A landscape with many valleys, sampled at points; each row gives a point and its height.
From any point a ball rolls to the lowest of the 2 points nearest to it. It stops when none of these is lower. Distance is the straight distance between rows; heights are no part of it.
Z_538 (h 618): [ -7  24   8  -7   4   5  -6  18  10   4  -7  -7  10   4  -3   2  22   6
   3   8  27  18   9  11 -12]
Z_845 (h 525): [-15  27   5  -8 -13   8  15  23  13  16 -11 -23  -3 -10  16 -10  -3   6
  -8 -24  -6   5  -4 -12  10]
Z_729 (h 396): [-11  -4  13  10  14   1   6  17 -25 -24 -11  -4 -20 -10 -13 -19  18  -5
  29  23  11 -23  21 -10  -1]
Z_435 (h 231): [ 11 -12  -9   5   4  -8   6 -13 -15 -21   2  10 -18   2  -3  -9  15  -1
   6   9 -12 -23   0  10 -15]
Z_23 (h 648): [  5 -19   1   9  -5  -7  11  -3  -1  -9   5  -8   8 -12   7  19  -6  11
 -11   5  -3   8  -1  -9 -20]
Z_91 (h 620): [ 13  -5  -2 -11  -4 -22 -10  -3  -2  -6  23  14   5   1 -37  15  22   5
   9  -5  -7  -7   3 -32 -10]
Z_712 (h 600): [ 17  -1  -5   9  -8  -1  -4 -15  15  19  25  10  -1 -16  -5  10 -11 -19
  -1 -20 -29   6 -22 -18  30]
Z_948 (h 587): [ 11  11  -9  -3 -17 -10  -4   2  16  -2  20   7  14  -6 -22  13  15   5
  -7 -14 -23   3  -1 -29  -4]
Z_534 (h 572): [  9 -16  -1  23 -13  -5  -4  -7   3 -15  -4   4  12  14  18  17 -14  -6
  -6   0 -23  -1  -9  11  11]
Z_666 (h 168): [  2 -10  13 -11  31   6 -16 -15 -15  -8  -1   8  11  24  12  -2 -12   9
  11  22  24  -5   4   0  -1]
Z_956 (h 634): [  8  -2 -17  15  -5  -7   3  -4  20  26  22  20  10  -7 -20   7 -15 -19
  -8 -16  -8  13 -15  -8  44]
Z_323 (h 488): [  6   9   3   2  -5  -1   0  11  21  10   4 -14  30   4  -9  12 -14 -23
  -3  -5 -12  16  -2 -11  31]
Z_782 (h 158): [  7   5  13 -28  12   7 -19 -14  -6   2  15   9   0  15  22   1 -20   4
  21  -4  -8 -10 -14  -6   7]
Z_412 (h 718): [  7  -2 -16  -9  -1   2  -4 -21  13  23   1  13  -8   0 -18 -17 -24  20
 -17  -9  16  24   3  20  -3]
Z_194 (h 299): [  5  -5  -7  -2  -6  -3   5   8 -16 -40   2  18  -9  -1  14  -1  15  -8
  10   0 -25 -28 -13   9 -16]
Z_675 (h 552): [-32  20  19 -22 -10 -12  -7  24  -3   0   4 -19  -1  -2 -15  -7  29   8
  14  -9  15  -9  14 -20 -15]
Z_146 (h 74): [ -1   3  20 -20  20  15 -23  -6 -14  -4  -2   1  17  31  20   2  -9   1
  18   5  -1 -20  -2 -13  13]
Z_614 (h 319): [  4  14 -12 -16  -5  16 -16  -1  18   7  -8  12  -8  11  -5 -19   6  -4
  -9   3  13  11   5  49  11]
Z_317 (h 611): [  5  -9  -5  17 -12  -4   6   4  13  -6   3  10   4  -2   9  23 -11   8
 -10   1  -4  15 -10  13   4]
Z_554 (h 647): [  6   0  -6 -14  -5 -23 -19 -26  -1   6  12   7  -1  23 -36  -4  14   9
   6  -7  -2  -3   9 -12  -9]
Z_235 (h 809): [ -2   5   9   8  23  16   1  23 -12 -33 -12   8  18   0  13  14  17 -11
  10  25   5 -18  -2 -11  -7]
Z_569 (h 521): [-10  16  15 -23  -7  -7   0  28  -4 -11  13   3  -2 -15  -8   5  28  10
  14  -8   4  -3  -4 -27 -15]
Z_715 (h 451): [ -2  -5   7  19   4  -7  11   7 -10 -17  -9 -13  -8 -11 -11  -1  23  -5
   5  20  11 -15  16  -9 -18]
Z_929 (h 450): [-22  -2  15  -6  -2  -2  -2  -3   5  13  -8 -16  -3   3  15   2 -24  18
  -4   6  28  14   8   3 -24]
Z_716 (h 740): [ 25 -12 -11 -13  12   5  -2 -32   5  22  16   7 -10   0  -6 -29 -19  12
  -8 -14  -8  13  -3   4  -1]
Z_994 (h 386): [ -2   5 -11  -2  -6   1  -4   3   1  -4   5  27 -20   1  -2   4  13  19
  -8  -4   9  16  -6  37 -15]
Z_34 (h 680): [ 15 -23  -4  -1  -8   4  18   1  -8  -4  -2 -19   5 -20  17   6   1  -8
  -5 -15 -23   0   1 -21 -20]
Z_743 (h 430): [-16   5   8   8 -10   7  16  20  20  17   0 -18  13 -18   7  19 -21 -21
  -7 -10  -5  14  -8 -15  26]
Z_31 (h 597): [  3   0   0  20  -7  11  15   5  21  14  -5  -9   9 -11  12 -23 -18 -27
  -5  -6  -6  13 -12  15  32]
Z_131 (h 306): [-17   7   1  -2  -4  -5 -14 -11  16  30  19  13 -11   0  -6  17 -29   4
  -5 -15   3  13  -9 -12  19]
Z_846 (h 321): [ 13  -2 -17  -6   3   0  -1  -2 -13  -8   0  25 -28   1 -19   4  28  21
  -2  10  29   5   5  41 -15]
Z_636 (h 424): [ 28  -8  -9  15   1   0  16  -7   2 -13 -13 -24  20  -5  -8 -20   9 -16
 -14   3 -19  -5   5  -6  -8]
Z_953 (h 755): [ -1  12 -24   5  -7  12   6  -2  20  19  19  23 -23 -20  -5  -8 -13   9
 -22 -12 -14  13 -14   4   9]
Z_584 (h 635): [  0  -7   8  18   7   2  21   4  13  21  -3  -6  21  -9   8  -2 -43 -22
  -4   3  13  21   5  20  29]
Z_998 (h 643): [  2  -9  11 -28   7  -4  -4 -12 -32   9   7 -10 -15  -5  24 -14  -2  12
  14 -29 -21 -20   1 -21 -13]
Z_111 (h 590): [ -4 -19  16   2  11  -2   1  -1 -22 -16  -6 -15  11   5   6  12   9  -9
  13  10  -7 -27  10 -36  -9]
Z_602 (h 671): [  2  -4  -7  -8  -3 -25 -12 -25  -1  11  -6   4  -3  20 -34  -3   1  17
  -3   0  25   5  10   5 -12]
Z_950 (h 725): [ -2  -4  -8  11  -9 -19  -4   3  -4 -15  -3  11   0   6 -22  28  21  13
   2  12  14   5  -2   5 -14]
Z_565 (h 563): [  8   2   5   2  -2   4 -23 -25   3  23  19  -3   5  -3   6   9 -16 -20
  20 -20 -33  -2 -20 -13  37]
Z_86 (h 545): [ 18   6  -4   1  -9  -7  -6   7  12 -10   5 -11  31   5  -7  16  11 -11
  -2  -7 -25  -1  -4 -23   9]
Z_135 (h 237): [ -4   8   4 -23   2   2 -20 -14  10  11  19  27 -15  12   4   7 -29  13
  10  -8   7   9 -18   1   7]
Z_943 (h 362): [-14  -6   5  -5  -2   6  12  24 -24 -36   1   9 -16 -17  34   2   9   2
  11  -4  -9 -22 -10   0 -24]
Z_608 (h 443): [-13  20  -3 -12 -13   0  -2   6  14   0  16  10 -15  -4 -10  -6  12  18
  -8  -8   1  12  -1   4 -19]
Z_727 (h 699): [ -4  -3  -6  16  -4   4   2  -9   5   0 -23  -9   4  10   2 -10  -2   2
 -17  18  15  18   9  40 -11]
Z_864 (h 776): [ -4  19 -17  -5 -12  13   7  14  23   1  26  23 -20 -22   3   6  -3   8
 -10 -17 -26   7 -21 -19   6]
Z_644 (h 441): [ 17   9  -5  -9  -4  13  -6   3  12  -3   6  11   2   4  13 -14  -4 -12
   2  -3 -12  -6 -23  13  18]
Z_495 (h 460): [-20   0  12  -5   8   2  -3  -2 -15  -5 -10  -6 -12   6  21  -8  -4  13
   4  21  33  -3   9  18 -26]
Z_484 (h 344): [ 26  -5 -23  15  -6 -14  10  -1   7 -17  -8  -2  11   1 -19  -4  26   1
 -13   9  -9  -1  -2  11  -6]
Z_24 (h 584): [-23  28  17  -8   1  -1   4  24  -3   8 -12 -21   2  -3  -1  -8  33   8
   5   3  30   6  20  -5 -18]
Z_150 (h 524): [  9   4   3  -3 -10   1 -19 -22  -4   2  13   1  -4  11  19  -1  -9 -18
  17 -21 -44 -13 -20   3  21]
Z_149 (h 361): [-21  -3   9  -5 -12   1   2  -8  11  31  13 -11  -8 -10  14  19 -35   3
  -7 -20  -4  10  -5 -21   7]
Z_366 (h 297): [  5 -25   0  16   8 -15   6 -23 -30 -26  -3   5 -25  -6 -14  -7   9 -10
  18  19 -14 -33  13  -6 -13]
Z_39 (h 677): [-13 -11  11   8  30  11  12   0 -33 -10 -26 -23  -1   5  25 -21  -3   1
  -6  11   8 -28  15 -11  -8]
Z_908 (h 756): [  6  14  -2   2  -8 -10  -8  21  11 -26   6  11  12   2 -16  25  39   5
   4   9  -1   5  -3   0  -3]
Z_654 (h 481): [-22  26  -9   9 -12  15  13  26  26  26   2 -12  -2 -17   3   6  -7  -8
 -21 -18  -9  15 -11 -15  20]
Z_816 (h 486): [-13   6   0  -7 -13  -9   5  15   0 -15  19  13 -19 -22 -15   4  30  11
   4  -7  -9  -2   3 -10 -25]
Z_497 (h 245): [  0 -13   6   7  31  -4  -8 -13 -23 -14  -1   3  -5  13 -13   0   2   7
  18  32  30 -15  13  -8  -8]
Z_241 (h 414): [ -8  -5  14  -8  11   7   4   8 -24 -17  -4   1  -9  -5  31  -5  -4  15
   9   7  11 -12  -2  -5 -21]
Z_326 (h 484): [  9  13  -6 -16 -11   8  -6  -2   5 -10  10   6 -11   6  13 -14   2 -11
   4 -17 -39 -18 -16   5   5]
Z_890 (h 659): [ -7  19   1  14  -2   9  -1   7  19  16 -14  -6   7   0  -3   5  13   1
 -13   6  19  35   3  31  -6]
Z_568 (h 550): [ -2 -29   4  14  23   8  17   0 -20 -19 -22 -21  20  -8  -1  26   0 -15
  -2  20  -1 -14  22 -24 -16]
Z_593 (h 382): [ -4  16  -6  -5  -8  19  -6   6  24   7   2  14 -10  -1   5 -13  -8  -6
  -3  -2   7  14 -17  32  23]
Z_409 (h 672): [ 30  -6 -15   9   2   0   1  -3  13   5   9  21  18   5 -12   6 -17 -13
   1  -2  -2  14 -18  11  39]
Z_652 (h 485): [ 15 -19  -5  22  -3   8  17   0  -9 -16 -21 -18  16  -8  25  -1  -8 -20
 -17   2 -27 -12   1  -5  -9]
Z_601 (h 729): [-12  18 -23  13  -6   9   3  12  31  31   6  16 -13 -11 -17  -2  -3   5
 -19  -2   2  30   0   5  10]
Z_858 (h 240): [  2   7 -11 -17  -4   8 -22  -4  -3  -1 -19  16 -13  18 -25  -4  23   8
  -1   8  31   2  10  53  -2]
Z_620 (h 408): [-27  -9  21 -18 -12   1   0 -11  -3  21   2 -17 -12  -1  21  10 -25  19
  -5 -20   7   5   4 -14 -18]
Z_454 (h 697): [ -2   6  -7   2   0 -21  -8  -8  -2  -6 -10   6  -2  21 -32   8  25   7
   5  19  30  -2  13  13  -5]
Z_774 (h 622): [  8  -9   9 -17   7   1  -6  -9 -34   1  -2 -13   4  -5  17   1  12  -1
  18 -18 -16 -24   7 -36  -9]
Z_335 (h 614): [-11  13  13  -9  -3  -4  17  23  -9   4 -24 -38   7  -4   7 -18  22   9
  -1  -1  18  -3  17  -9 -11]
Z_564 (h 695): [ -2  -8   0  -5  -4 -15  -6 -23  10  21   7   2  -4   7 -15   4 -16  22
 -16  -7   9  20  10  -7 -15]
Z_18 (h 746): [ 23 -21  -5  -4  19   7 -11 -27  -8   7  -2   4   2  15   2 -25 -19   5
  -3   8   1   2  -1  16  -2]
Z_894 (h 562): [ -8  12   8  -3  -8   8   7   7   9  16 -14 -23  -1   0  22 -23 -20 -13
  -8 -13  -3   0  -9   5  25]
Z_873 (h 702): [-20   8 -15  17  -8   0   6   6  28  41   6   9   6  -9 -19  -7 -21 -13
 -18  -6  13  28   8   7  29]
Z_870 (h 532): [ 13 -19   3  17   6   9  -1  -3  -6  -8 -15 -11  25  10  19  -3 -16 -14
  -6   8 -16  -3  -4   7  13]
Z_679 (h 706): [ 28  -7 -10  -6  12   1 -15 -10  -6  -5   6  25  19  27  -7  14 -13   4
   7   8   3   5 -18   7  21]
Z_52 (h 670): [ -9  -5  -5  23  -4  -9  17   6  20  24   7  10  12 -15  -9  19 -33 -15
 -13  -2  18  35   3  19  27]
Z_283 (h 646): [-10   1  13  -7   9  -9  14  18 -27  -2 -34 -33  -3   3  21 -25  11   3
   4  -8   4 -30  19 -14  -5]
Z_557 (h 347): [ -4 -19  10   3  16  -5   6  -2 -37 -22   1   9 -39  -9 -13 -18   3  -6
  34  16  -2 -33  17  -5 -11]
Z_246 (h 505): [ -8 -16   6  22  15  -3  14   6  -6 -10 -20 -25  11  -5   3  17   7  -4
  -3  30  16  -8  23  -3 -21]
Z_21 (h 783): [ -2   9   5   7  -7  -3  -1  21   2 -25 -10  -3  20   5   4  22  31  -7
   7  20  -6 -14   1   0   0]
Z_635 (h 726): [  9 -11  -4   4   7  10   1 -17  -9  -6 -16  -4  -4  16   6 -29  -5   2
  -6  18  12  -8   6  33  -5]

For each start below, name the point where the ball stops.
Z_111 | Z_435
Z_953 | Z_743
Z_716 | Z_743
Z_929 | Z_146
Z_675 | Z_858
Z_409 | Z_858
Z_454 | Z_743
Z_18 | Z_24
